Points, in no order, along strands that fork, close into loops and pass close to each other.
Points whose rows are less than 95.7 apart are linked; no others are. Some points are linked to none.
K_462: |   5 | -25 | -22 |   9 |   8 | -34 |   7 |  38 | -15 |  -1 |  -7 | -53 |  14 |   6 |  -3 | -12 | -32 |  27 |  -3 |  13 |  64 |  -6 |  -7 | -14 |   0 |  25 | -21 | -19 |   0 |  -8 |
K_829: |  17 |  16 | -14 | -16 |   5 |  -2 |   1 | -10 |   3 | -14 |  26 |   8 | -20 | -13 | -12 |  -6 |  28 | -21 |   3 |  11 | -35 |  20 |  26 |  -4 |  -5 | -24 |  31 |  -2 |  -7 |  -6 |
K_145: |  21 |  25 |  22 |  -3 |  16 | -13 |   0 |  18 |  14 | -16 | -30 |  -1 |  28 | -47 | -33 |  -7 |  -8 |   7 | -13 |   1 |  52 |  -1 |  -2 |   4 |  19 |  13 |   7 |  10 | -17 | -12 |
K_72: |  13 |  24 |  -6 | -25 |  14 |  42 |   7 |  16 | -13 |  15 |  22 |  -1 |  32 |   0 |  -9 |  13 |   7 |  18 | -21 | -15 |  54 | -22 | -59 | -11 |   4 |  34 |  18 |  -2 | -10 |  37 |
K_311: |  13 |   0 |  19 |  39 |   5 |  -8 |  -6 | -23 |  34 | -36 | -22 |   1 | -11 | -21 |  -1 | -37 |   7 | -10 |  33 |   2 | -21 |  10 |  53 |  22 |  19 | -15 |  35 |   9 |   7 | -32 |
K_954: |  -7 | -12 | -36 |  14 |  23 | -14 |  14 |   0 | -22 |  -2 |   2 | -10 | -16 | -17 |  12 |   1 |   5 |  -8 |  29 |  20 |  24 | -12 |  36 | -10 |  25 |  13 |  12 | -10 |  32 | -10 |
K_122: |  22 | -44 | -11 | -14 |  30 |   8 |  -2 |  20 |  11 |  37 | -20 | -29 | -26 |   5 |   5 | -15 | -14 |   4 | -12 | -16 |  32 | -11 |  29 | -16 | -29 |  26 | -10 |  -4 |   0 |  12 |
K_983: |   9 | -17 | -30 |  14 | -21 |   2 |   2 |  -4 | -24 |  30 |  -8 | -36 | -26 |  11 | -24 |   8 |   8 | -24 |   5 |  39 |  -6 |  30 |   9 |  -3 |   5 |  22 |  11 |  -2 |  11 |   5 |
K_565: | -35 |   1 |   0 |   5 |  -3 |  10 |   4 |  -2 |   0 |  16 |  -4 |  18 | -15 |  22 |  32 |  13 | -18 | -12 |   1 |   6 | -16 | -17 | -14 |  13 | -12 |  -5 | -27 | -13 |  18 |  14 |
K_478: |  -3 |  10 |  34 |  15 | -10 | -21 |  -2 | -28 |  29 | -18 | -30 |  -4 |  19 | -25 | -29 | -41 |   3 |   1 |  30 |  12 |  -4 |  10 |  17 |  17 |  27 | -15 |  33 | -13 |   4 | -38 |
K_364: | -25 | -16 |   0 |  23 |   5 |  -4 |  21 | -19 |  12 |   7 | -13 |  13 | -12 |  29 |  59 | -13 | -27 |  -2 |   5 |   3 |  -8 | -34 |  19 |  26 | -12 |  -1 | -29 | -34 |  34 |  17 |
K_577: |  -2 |  -8 |  20 |  14 |  10 |  48 | -11 |   3 |  -9 |  18 |  -2 |  -2 | -13 |   1 | -23 |  46 |  25 | -24 |  18 |  -4 |   2 |  16 |  12 | -32 |  -8 |  46 |  11 |  42 |  26 |  21 |
K_66: |  34 | -20 |  32 | -17 | -17 |  -7 |  10 | -12 |   2 |  27 |   5 |   6 |  16 |  16 | -30 |  12 |  29 |  -8 |   3 | -14 | -21 | -10 |  -9 |  21 |   0 | -21 | -21 |  45 | -41 |  24 |
K_476: |  17 | -28 |  35 |   9 |  -7 |  -1 |  24 | -30 |  14 |  42 | -37 |   4 |  20 |  11 | -17 | -17 |   8 | -12 | -22 | -11 |   5 |  -8 |   3 |  29 | -11 |   9 |   9 |  -1 | -15 |   8 |
K_208: | -39 |  28 |   5 |  -2 |  14 |  -3 |   4 | -16 |  42 | -11 |  11 |  51 | -12 |   1 |  28 | -12 | -16 |   4 | -17 | -14 | -23 | -20 |  23 |  20 |   9 | -23 |  -1 | -54 |   6 |  -9 |
K_497: |  -3 | -16 |  19 | -45 |  -5 |  -4 |  29 |  15 |  27 |  28 | -24 |  23 |   3 |  -6 | -54 |  22 |  11 |   0 |  -7 | -10 |   4 |   9 |  17 |   4 | -15 |  11 |  -9 |  -9 |  -8 |  11 |
K_574: | -18 |   7 |  25 |  -5 |  14 |  -1 |  37 | -10 | -24 |  19 |  13 |  24 |  40 |  19 |  16 |   2 |  16 |  -3 |   8 |  -9 |  37 | -49 | -19 |   6 |   7 | -11 |   2 |   6 |   3 |  14 |
K_110: | -29 | -16 |  29 |  23 | -58 | -25 | -10 |  -4 |   7 | -36 |   0 | -18 |  32 |  37 |   3 |  -4 | -15 |  26 |  38 |  18 | -35 |  -6 | -31 |  14 |   5 |  -8 | -36 |  11 |  15 | -10 |
K_580: |  -5 | -33 |  -4 |  29 |   7 |  -1 |  12 | -40 |  23 | -16 |  -1 |   6 | -22 |  21 |  53 | -18 | -11 |   2 |  -8 | -17 | -37 | -13 |  42 |  21 | -13 |  -2 |   5 | -15 |  16 |   2 |
K_178: |  -7 |   3 |  37 |  24 | -21 |  -8 | -16 | -17 | -13 | -20 |  12 | -14 |  37 |  -1 | -17 |  10 |   6 |  18 |   3 | -13 |  -8 |  20 | -47 |  -3 |   6 |   2 |   9 |  34 |  -9 | -12 |
K_401: |  -8 |  -3 | -27 |  16 |  -4 | -38 |   2 |  24 | -33 | -31 |   7 | -35 |  22 | -11 |   6 | -11 | -29 |  34 |  13 |  17 |  46 |  -3 | -21 | -23 |  28 |  13 |  -9 | -11 |  18 | -24 |
K_57: |   3 | -12 | -24 |  -3 | -18 | -12 |  30 |   6 |   1 | -53 |  39 |  26 |   3 |  -7 |  -8 |  37 |  26 |  12 |  12 |  -2 | -48 |  13 |  21 |   0 |  17 |   0 |   4 |  26 |  -6 |  -3 |
K_604: |  17 |   1 | -13 | -14 | -21 |   3 | -15 | -10 | -35 |  20 |  36 | -25 | -19 |  21 |  -9 |   8 |  28 | -13 |  17 |  16 | -39 |  18 | -28 |   0 | -10 | -27 |  -4 |  23 | -15 |  17 |
K_996: |   4 |  -7 | -42 |  10 |   4 | -12 | -30 |  -2 | -28 |  -8 |  18 | -40 | -40 |   6 |  43 | -27 | -17 |   1 |  14 |  21 | -16 |  14 |   4 | -11 |  -2 | -23 |  -7 |  -8 |  17 |  -6 |
K_899: |  -9 |  20 |   7 |  20 |  -5 |  40 | -13 | -10 | -30 |   1 |  17 |   6 |   4 |  -3 |  -5 |  43 |  18 |  -4 |   1 |  -3 |  -1 |  16 | -31 | -21 |   7 |  31 |  11 |  31 |  14 |  15 |
K_658: |   0 |  23 | -12 | -21 |  -9 | -16 |  13 | -23 |  21 | -24 |  25 |  18 |  -4 |  -5 |   4 |  -9 |  11 |  -3 |   4 |  16 | -42 |  -7 |  23 |  28 |  17 | -40 |   0 |  -9 | -13 |  -3 |
K_426: | -10 |  43 | -10 | -31 |  14 |   9 | -10 |   8 |   2 |   1 |  14 |  10 | -26 | -28 | -29 |   2 |  13 | -18 |  12 |  18 |  -9 |  20 |  -2 |  -6 |   9 | -23 |  23 | -12 |  -3 | -16 |
K_302: |  42 |  -3 | -13 |   7 | -16 |  -9 |   1 |  -9 |   3 | -38 |   5 |  34 |  24 | -10 |  31 |   0 |   4 |  14 | -60 | -31 | -10 |  12 |   2 |  -2 |   6 |   3 |   9 |   8 | -34 |  -7 |
K_655: |   4 | -15 |  61 |  25 |  -8 |   3 |   0 | -42 |   5 |  15 | -10 |   7 |  31 |  12 | -15 |   5 |  22 |  -6 | -10 | -30 |  -1 |   1 | -22 |   9 |  -2 |  10 |  18 |  29 | -15 |   5 |
K_973: | -30 |   8 | -17 |  -8 | -16 |   1 | -27 |  41 |   6 |  30 | -42 | -22 | -41 |   7 | -38 |   9 | -28 |   0 |  16 |  24 |   2 |  27 | -16 |   9 | -22 |   2 | -21 | -52 |  19 | -18 |
K_621: |  -1 | -17 |  36 |  42 | -48 | -20 | -11 | -31 |  -5 | -27 |   3 | -20 |  37 |  27 |   3 |  -4 |   1 |   9 |  26 |   0 | -29 |   1 | -36 |  17 |  19 | -12 |  -8 |  45 |  -9 |  -5 |
K_449: | -26 |  -3 |  21 |   8 | -48 | -21 |  -8 |  -1 |  31 | -34 | -17 |   2 |   8 |   8 | -10 |   1 | -26 |  25 |  15 |   9 | -46 |  24 |   0 |  28 |  -3 | -17 | -35 |   1 |   4 |  -3 |
K_409: | -11 |  24 |  11 | -17 |  41 |  26 | -15 | -18 |  15 |  15 |  20 |  32 |  -8 |   1 |  22 | -18 |  21 | -21 | -14 | -19 |   3 | -26 |  27 |  -9 |  -5 | -26 |  28 |  -7 |  -8 |  -6 |
K_805: | -26 |  40 |   4 | -21 |  -4 |  -9 |  13 | -11 |  35 |  -2 |   0 |  30 | -13 |  -2 |  -1 | -13 | -14 |  -5 |   7 |  15 | -27 | -16 |  11 |  36 |   9 | -38 | -19 | -42 |   1 |   3 |
K_430: |  16 |  46 | -12 | -22 |  -2 |  35 |  -4 |  23 | -19 |  35 |  -6 |  14 |   2 |   2 |  24 |   3 | -14 | -12 | -25 |  18 |  17 | -21 | -26 |   4 |  -6 | -12 | -44 |  10 |  -4 |  46 |
K_92: |  13 | -15 | -24 |   8 |   8 | -23 | -22 |  13 | -18 |  16 |  -9 | -56 | -15 |   2 |  12 | -31 | -28 |   8 |   5 |  20 |  25 |   5 |   4 |  -1 |  -7 |  -9 | -21 |  -7 |   2 |  -8 |
K_272: |  -1 |  -9 | -35 |  26 | -12 | -28 | -26 |  -3 | -16 | -48 |  12 | -30 | -15 | -11 |  26 | -19 | -19 |  15 |  11 |  16 | -19 |  28 |   4 | -21 |  14 |  -3 |  -1 |  -4 |  17 | -24 |
K_173: |   3 |  16 |  34 |  23 |  -1 | -10 |  -9 |  13 |  27 | -47 | -29 |  32 |  23 | -44 | -21 |   1 |  -8 |   7 |  -1 | -15 |  20 |  22 |  12 |   6 |  25 |   3 |  12 |  33 | -12 | -30 |
K_182: |  -5 |  39 | -30 | -14 | -10 |  11 |  15 |  20 | -21 |  -4 |  20 |  35 |  12 |  -9 |  31 |  12 | -17 |  19 | -36 |  14 |  -4 |  -8 | -36 |   1 |   5 | -13 | -43 |  -9 |  -1 |  18 |
K_227: |  28 |  11 | -31 | -12 |   1 |   1 |   8 | -11 | -22 |  10 |   1 | -22 |   9 | -12 |  -2 | -10 |  -3 |   2 | -38 |  10 |  36 |   2 | -21 |  -4 |  10 |  25 |  30 | -24 |  -7 |  15 |
K_819: | -31 |   3 |  22 |  -1 |   4 |   3 | -11 | -16 |   8 |  34 | -17 | -16 | -19 |  25 |  -1 | -23 |  -4 | -21 |  37 |   9 |  -6 | -16 | -22 |  20 | -13 | -24 |  16 | -29 |  14 | -22 |
K_939: |  -5 |   0 |  38 | -12 |  11 |   2 |  18 | -17 |  32 |  35 | -40 |  25 |  17 |  -1 |  -6 | -17 | -12 |  -9 | -36 | -18 |  21 | -13 |   3 |  16 | -24 |   5 |   0 | -27 |  -2 |   7 |
K_193: |  -2 | -22 |   5 | -25 |   6 | -20 |  49 |  19 |  11 |   7 | -17 |  25 |  15 | -17 | -42 |  27 |  15 |  -7 |  26 |   6 |  21 | -26 |  35 |   8 |  14 |  12 | -13 |   6 |   4 |   4 |
K_512: |  -8 | -34 | -17 |  -7 |  15 |  26 |  -1 |  14 | -12 |  25 |  -3 | -14 | -37 |  16 |  10 |  22 |  -9 |  -5 |  -9 | -15 |   8 |   6 |   6 | -32 | -27 |  43 |   2 |  -6 |  24 |  19 |
K_359: |  -4 |  20 | -10 | -15 |   4 |  -3 |  28 |  34 | -10 |  18 | -24 |   8 |   8 | -18 | -36 |  22 |   3 | -18 |  18 |  35 |  41 | -10 |   9 |   2 |  13 |  19 | -16 | -14 |  24 |   4 |
K_708: |  -3 | -14 | -22 | -10 |   9 | -26 |  41 |  49 | -16 |  16 | -17 | -10 |  14 |  11 | -18 |  13 |  -7 |   6 |   8 |  16 |  60 | -19 |  11 |  -9 |   2 |  32 | -30 | -33 |  25 |   3 |
K_520: |   3 |  -4 |  -8 |  15 |  27 |   6 |   7 | -15 |  11 | -34 |  11 |  27 |   1 | -15 |  34 |   8 |  25 | -13 |  23 |  -7 |  -3 | -28 |  60 |   8 |  20 | -10 |  20 |  23 |   1 |  -9 |
K_350: | -25 | -34 |  -4 |  17 |   6 | -29 | -16 |   4 |   6 | -46 |  16 | -25 | -13 |   4 |  21 | -16 | -15 |  25 |  36 | -13 | -19 |   7 |  14 | -18 |  -1 |  -6 |  -7 |  -2 |  17 | -33 |
K_116: |  33 |  -4 |  30 |   0 |  17 |  38 | -16 | -13 |   4 |  21 |   7 |   2 | -11 |   7 |  -3 |   1 |  29 | -28 |  -3 | -23 | -14 |   0 |  19 | -20 | -23 |  -4 |  10 |  44 | -15 |  23 |
K_327: | -24 | -40 |  -6 |  22 | -10 | -14 |  16 | -25 |  17 | -14 |  -9 |   1 | -17 |  13 |  10 |  -8 | -15 |  12 |   2 | -10 | -36 |  19 |  25 |   1 |  -7 |  21 |  17 | -39 |  31 | -14 |
K_23: | -29 | -28 |  20 |  15 |   3 | -10 |   1 | -12 | -10 |  27 | -12 | -30 |   8 |  25 |  -3 | -15 | -10 |   1 |  21 |  -4 |  22 | -12 | -19 |  -1 | -16 |   6 |  11 | -10 |  17 | -17 |
K_51: | -11 |  -2 |  -1 |   9 | -19 | -15 |  -6 |  -2 |   7 | -14 |  -7 |   5 |   2 |   5 |  22 |   3 | -25 |   6 |  -7 |  10 | -28 |   5 |   0 |  21 |  -6 | -17 | -44 |   9 |   4 |  14 |
K_180: |  48 |  11 | -14 | -20 |  -7 |  10 | -26 |  15 | -11 |  -5 |  16 | -20 |  -8 |  -9 |  -1 |  -9 |  -2 |  10 | -40 |   1 | -16 |  31 | -16 | -16 | -16 |  -1 |  -9 |  26 | -28 |  17 |
K_481: | -28 | -54 |   6 |  35 | -38 | -16 |  18 | -18 |  11 | -12 | -13 | -19 |   0 |  27 | -25 |  15 |   0 |   8 |  26 |   5 | -39 |  25 |  17 |   3 |   1 |  30 |  12 |  -6 |  30 | -13 |
K_114: |  30 |  12 | -12 |   6 |  -7 | -11 |  -1 |   6 |  -9 |  -4 | -17 | -10 |  -1 | -35 | -15 |  -3 |   9 | -22 |  18 |  36 |   8 |   4 |  27 |  13 |  26 |  -9 | -10 |  35 |  -7 |   6 |
K_99: |  -1 |  20 |  16 |   5 |   7 |  35 | -20 |  13 |  -8 |  22 |   6 |  11 |  12 |   5 |  36 |   5 | -18 |  11 | -26 |  -7 |   3 | -16 | -28 |   1 | -18 | -11 | -55 |  40 |  -9 |  35 |
K_343: |   5 |   6 | -18 | -33 |   2 |  -2 | -21 |  35 |  13 |  37 | -30 | -28 | -37 | -15 | -47 |  -7 | -11 |  -3 |  11 |  24 |  10 |  29 |  22 |   8 | -22 |  -8 | -17 | -30 |   3 |  -5 |
K_161: |  12 |  20 |  28 | -23 | -13 |  -8 |  25 |   0 |   5 |  13 |  -2 |  26 |  38 | -11 | -35 |  17 |  24 | -14 |   7 |  12 |  -6 | -17 |  -5 |  28 |  15 | -22 | -20 |  29 | -24 |  18 |
K_39: |  -3 |  40 |   6 | -23 |  13 |  18 |  11 |  10 | -23 |   6 |  21 |  17 |  32 | -14 |  -3 |  10 |  12 |   5 |  -5 |   2 |  39 | -27 | -40 |  -5 |  15 |  -1 |   4 |  13 |  -8 |   7 |
K_540: | -14 | -38 |  10 |   4 |  14 | -22 | -14 |   7 |   5 | -16 |  10 | -17 |  -5 |  12 |  25 | -12 | -27 |  31 | -13 | -33 |  -3 |   5 | -13 | -17 | -28 |  -2 | -20 |  -1 |  -4 | -14 |
K_533: |  -1 | -54 |  14 |  21 | -16 | -16 |  -6 |  -1 |  14 |   1 | -21 | -15 |  -7 |  20 |  -3 |   2 | -24 |  18 | -34 | -30 | -18 |  34 |  -4 | -11 | -35 |  29 |  -6 |  -2 |  -6 |  -2 |
K_521: | -32 |  35 |  29 |   0 |  51 |  37 | -33 |  -1 |  14 |  15 |  19 |  23 |   2 |  -7 |  34 | -12 |   6 | -17 |   3 | -15 |  18 | -37 |   7 |  -4 |   0 | -32 |  -2 |  22 |  -6 |  -4 |
K_988: |  25 | -12 | -19 |  15 |   2 | -11 |   5 | -36 |  -7 | -21 |   9 |  13 |  18 |   0 |  39 | -20 |  13 |   1 | -40 | -28 |   2 |   3 |  13 |  -8 |   0 |   3 |  43 | -19 | -12 | -18 |
K_667: | -28 |  22 |  27 |  -1 |   8 |  21 |   2 | -41 |  -4 |  38 |   7 |  13 |  -8 |  28 |  10 |  -8 |  19 | -33 |  16 |   0 | -13 | -28 | -40 |  17 |   1 | -30 |  46 | -20 |  -9 |  -3 |
K_330: | -14 |  10 |  31 |   5 |  43 |  -2 | -12 |  -2 |   8 |  -2 |   0 |   7 |  19 | -14 |  30 | -23 |  -8 |  -2 |  14 | -16 |  40 | -41 |  12 |   2 |   6 | -26 | -13 |  20 |  -5 | -10 |
K_303: |  51 |   5 | -12 | -38 |  13 |  32 | -23 |  23 |   2 |  14 |  19 | -43 | -19 |   3 | -22 |  -6 |   6 |   1 | -17 | -12 |   6 |  19 | -12 | -29 | -28 |  20 |   8 |  14 | -21 |  33 |
K_568: |  10 |  -7 | -26 |  14 | -20 |  15 |   0 | -19 | -38 |  25 |  11 | -14 | -23 |  17 |  13 |  18 |  14 | -24 |  10 |  26 | -22 |   8 |  -4 |   0 |   4 |   3 |   4 |  20 |  13 |  31 |
K_563: |   5 |  -7 | -22 |  -8 |   2 |  18 |  20 |  11 |  -8 | -29 |  33 |  38 |   0 | -10 |  -6 |  40 |  31 |  -1 |  -5 | -16 | -29 |  14 |  29 | -33 |  -2 |  23 |  15 |  14 |   6 |   3 |
K_460: | -26 | -13 |  39 |  24 |  11 | -16 |   8 | -13 |  -3 |  -5 |  -6 |   1 |  37 |  15 |  21 | -11 |  -5 |   6 |  22 | -16 |  25 | -38 | -13 |   5 |   1 | -10 | -10 |  20 |   7 |  -5 |
K_908: |  21 |  11 |  -5 | -29 |  11 | -17 |   0 |  13 |   8 |  -9 |   3 | -27 |  22 | -27 | -31 | -19 | -11 |  20 | -31 |  -4 |  46 |   7 | -28 |   0 |   1 |  23 |  27 | -28 | -22 |  -4 |
K_609: |  22 | -39 |   2 |  -2 | -41 | -20 |  16 |  -5 | -12 |  34 |  -4 | -18 |  16 |  43 | -23 |  16 |  24 |  -7 |  12 |  10 | -28 | -15 |  -3 |  38 |  -9 | -16 | -37 |  20 | -19 |  30 |
K_104: |  30 |   3 | -11 |  10 | -21 |  -7 |  -4 |   2 |  16 | -36 |  -5 |  31 |  -3 | -15 |  28 |  -2 | -12 |   4 | -39 |  -3 | -41 |  18 |  17 |  17 |   9 | -19 | -27 |  25 | -27 |  14 |
K_929: |  28 |  19 |   1 | -15 |   4 |  33 | -15 |  -5 | -22 |  62 | -12 | -33 | -10 |  14 |  -4 | -14 |   5 | -27 |  -2 |  18 |  36 | -17 | -22 |  10 | -11 |  -2 |  10 |   6 | -10 |  35 |
K_40: |  -9 | -27 |  -9 |  17 |  11 |  23 |  -1 |  10 |   1 |   5 | -14 |   4 | -39 |  -4 |   1 |  28 |   0 | -18 |   6 |   1 | -18 |  23 |  45 | -23 | -18 |  36 |   0 |  15 |  33 |  14 |
K_385: |   7 | -23 |   3 |  41 |   7 |  12 |  -5 | -26 |   3 | -24 |   5 |  20 |  -2 |   7 |  38 |   3 |  14 | -13 | -21 | -28 | -22 |  10 |  31 | -15 | -20 |  15 |  29 |   8 |   8 |  -4 |
K_925: | -18 |  21 | -27 |  -4 |   6 |   4 | -11 |  43 |  -8 |  27 | -26 | -17 | -37 |   7 |   1 |   7 | -32 |  -4 |  11 |  25 |  25 |   0 | -39 |  -6 |  -9 |   6 | -14 | -53 |  16 |  -7 |
K_190: |  -3 | -10 |  17 |  14 | -25 | -37 |  33 | -19 |  21 | -30 | -28 |  13 |  33 | -20 | -36 | -10 |   1 |   9 |   8 |   2 |   2 |   9 |   7 |  10 |  32 |  10 |  27 | -17 |   2 | -30 |
K_142: |  14 |   1 |   5 |  13 |   4 |  -1 |  -3 |  12 |  13 | -54 |   9 |  46 |  30 | -23 |  12 |  13 |   9 |  16 | -25 | -35 |   4 |   9 |  12 | -11 |  17 |   3 |  16 |  29 | -25 | -32 |
K_174: | -22 |  24 |   3 |  -3 |  29 |  32 |  -7 | -21 | -15 |  21 |  15 |  20 |  -8 |  10 |  33 |  -3 |  11 | -16 |  -8 | -16 |  26 | -27 | -28 | -14 |   3 |  -6 |  58 | -22 |  -5 |  -7 |
K_500: |   3 |  48 | -13 | -32 |  23 |  -3 | -17 |  21 |  19 | -25 |  19 |  26 |  -9 | -45 |  -9 | -13 |  -2 |  17 | -23 |  -5 |   2 |  22 |  19 | -12 |   8 | -25 |   2 | -17 | -20 | -22 |
K_519: | -11 |  15 | -39 |  10 |  24 |   4 | -10 |  17 | -21 |  13 | -16 | -20 | -50 | -21 |  12 |  -5 | -16 | -17 |  29 |  32 |  27 |  -2 |   7 | -12 |  18 |   7 |  11 | -37 |  29 | -14 |
K_289: |  22 |   2 | -19 | -40 |   9 |  34 |  18 |  13 | -10 |   2 |  30 |  19 |  -2 |  -8 | -30 |  35 |  30 |   2 | -15 | -21 |  -4 |   8 |   2 | -44 |   1 |  30 |  19 |   8 |  -4 |  14 |
K_200: | -12 | -23 |  13 |   4 |  10 | -29 |  -3 |  28 |  14 |  17 | -30 | -28 |  -2 |  12 |  -9 | -25 | -13 |   4 |  48 |  11 |  17 | -20 |  28 |  22 | -15 | -23 | -50 |  -7 |  15 | -17 |
K_538: | -23 |  23 | -22 |   1 | -25 | -29 |   0 |  31 | -20 | -21 |  -3 | -18 |   5 |   3 |  -6 |  -4 | -23 |  12 |  39 |  44 |  13 |  -2 | -29 |  -9 |  26 |  -5 | -30 | -31 |  34 | -22 |
K_804: | -11 | -36 |  21 |  22 | -20 | -28 |  26 | -11 |  20 | -32 | -10 |   6 |  17 |   5 | -22 |  10 |   4 |   6 |  29 | -11 | -20 |  -1 |  13 |  14 |  18 |  12 |   9 |  19 |   0 | -18 |
K_791: | -20 |  28 |   0 |  12 |  16 |  52 | -14 | -10 | -33 |  10 |  29 |  13 | -11 |   8 |  13 |  36 |  24 | -12 |   5 | -11 |   7 |  -3 | -43 | -27 |   7 |  17 |  52 |   7 |   4 |   0 |
K_451: |  21 |  23 |  -2 |  14 |  -6 |  21 | -33 |  -6 | -21 |  -7 |  15 |  -3 |  13 |  -2 |  40 |  -8 |  -9 |  17 | -45 |  -9 |  -5 |  10 | -31 |  -5 |  -6 |  -9 | -18 |  36 | -24 |  18 |
K_847: |  11 |  -3 | -30 |  11 |  -1 | -10 | -11 | -21 | -24 | -18 |  10 | -20 |   4 |  -1 |  31 | -21 | -10 |  18 | -40 | -10 |  18 |  14 | -18 | -20 |   1 |  14 |  37 | -26 |   1 | -12 |
K_362: |   5 | -30 |  -7 |  -9 | -41 | -27 | -17 |   2 | -20 |  21 |  11 | -52 |   5 |  39 | -37 |   3 |  18 |   8 |  25 |  14 | -32 |  13 | -22 |  14 | -13 | -28 | -24 |  15 | -21 |  -2 |
K_3: |  23 |  -7 | -16 |  35 |   4 |  -8 |   6 |  -7 |  31 | -56 |  -1 |  25 | -20 | -17 |  22 |  -6 |  12 |  -6 |  12 | -10 | -26 |   2 |  70 |  16 |  12 |  -6 |  22 |   6 |   0 | -21 |
K_622: |   9 |   8 |   3 | -44 |  12 |  48 |  13 |  11 |  11 |  19 |  15 |  11 |   8 |   3 | -38 |  33 |  14 |   6 | -29 | -30 |  19 |  -1 | -31 | -29 |  -7 |  53 |  24 | -11 |  -7 |  27 |
K_569: | -10 |  39 | -38 | -21 |  16 |  -2 | -14 |  10 |  -1 | -16 |  28 |  34 | -10 | -18 |  39 | -12 | -19 |  20 | -36 |  -1 | -13 |   0 |  -4 |  -6 |   9 | -27 | -21 | -31 | -13 | -11 |
K_162: |  20 |   5 | -14 | -58 |   6 |   8 | -26 |  34 |   9 |  26 |   3 | -32 | -36 |  -5 | -42 |  -4 |   0 |   1 |  -5 |   0 |  -1 |  30 |  -3 | -10 | -38 |  -2 |  -3 | -10 | -17 |   8 |
K_336: | -11 |  25 |  17 | -48 |  -8 |  13 |  19 |   2 |  15 |  24 |   9 |  42 |   7 |  -6 | -44 |  23 |  18 |  -8 | -11 |  -2 | -20 |   3 | -13 |   6 |  -2 | -13 |  -6 |  -1 | -21 |  16 |

A tip is a point with one link. Name the tips that can be reached along the links from each point below, in the order of the rows.
K_565: K_939, K_520
K_973: K_954, K_208
K_899: K_122, K_57
K_350: K_983, K_533, K_538

How many points has the smallest loop of links through each point below? Write none if it is on no loop.
K_565: 8
K_409: 8
K_66: none
K_426: none
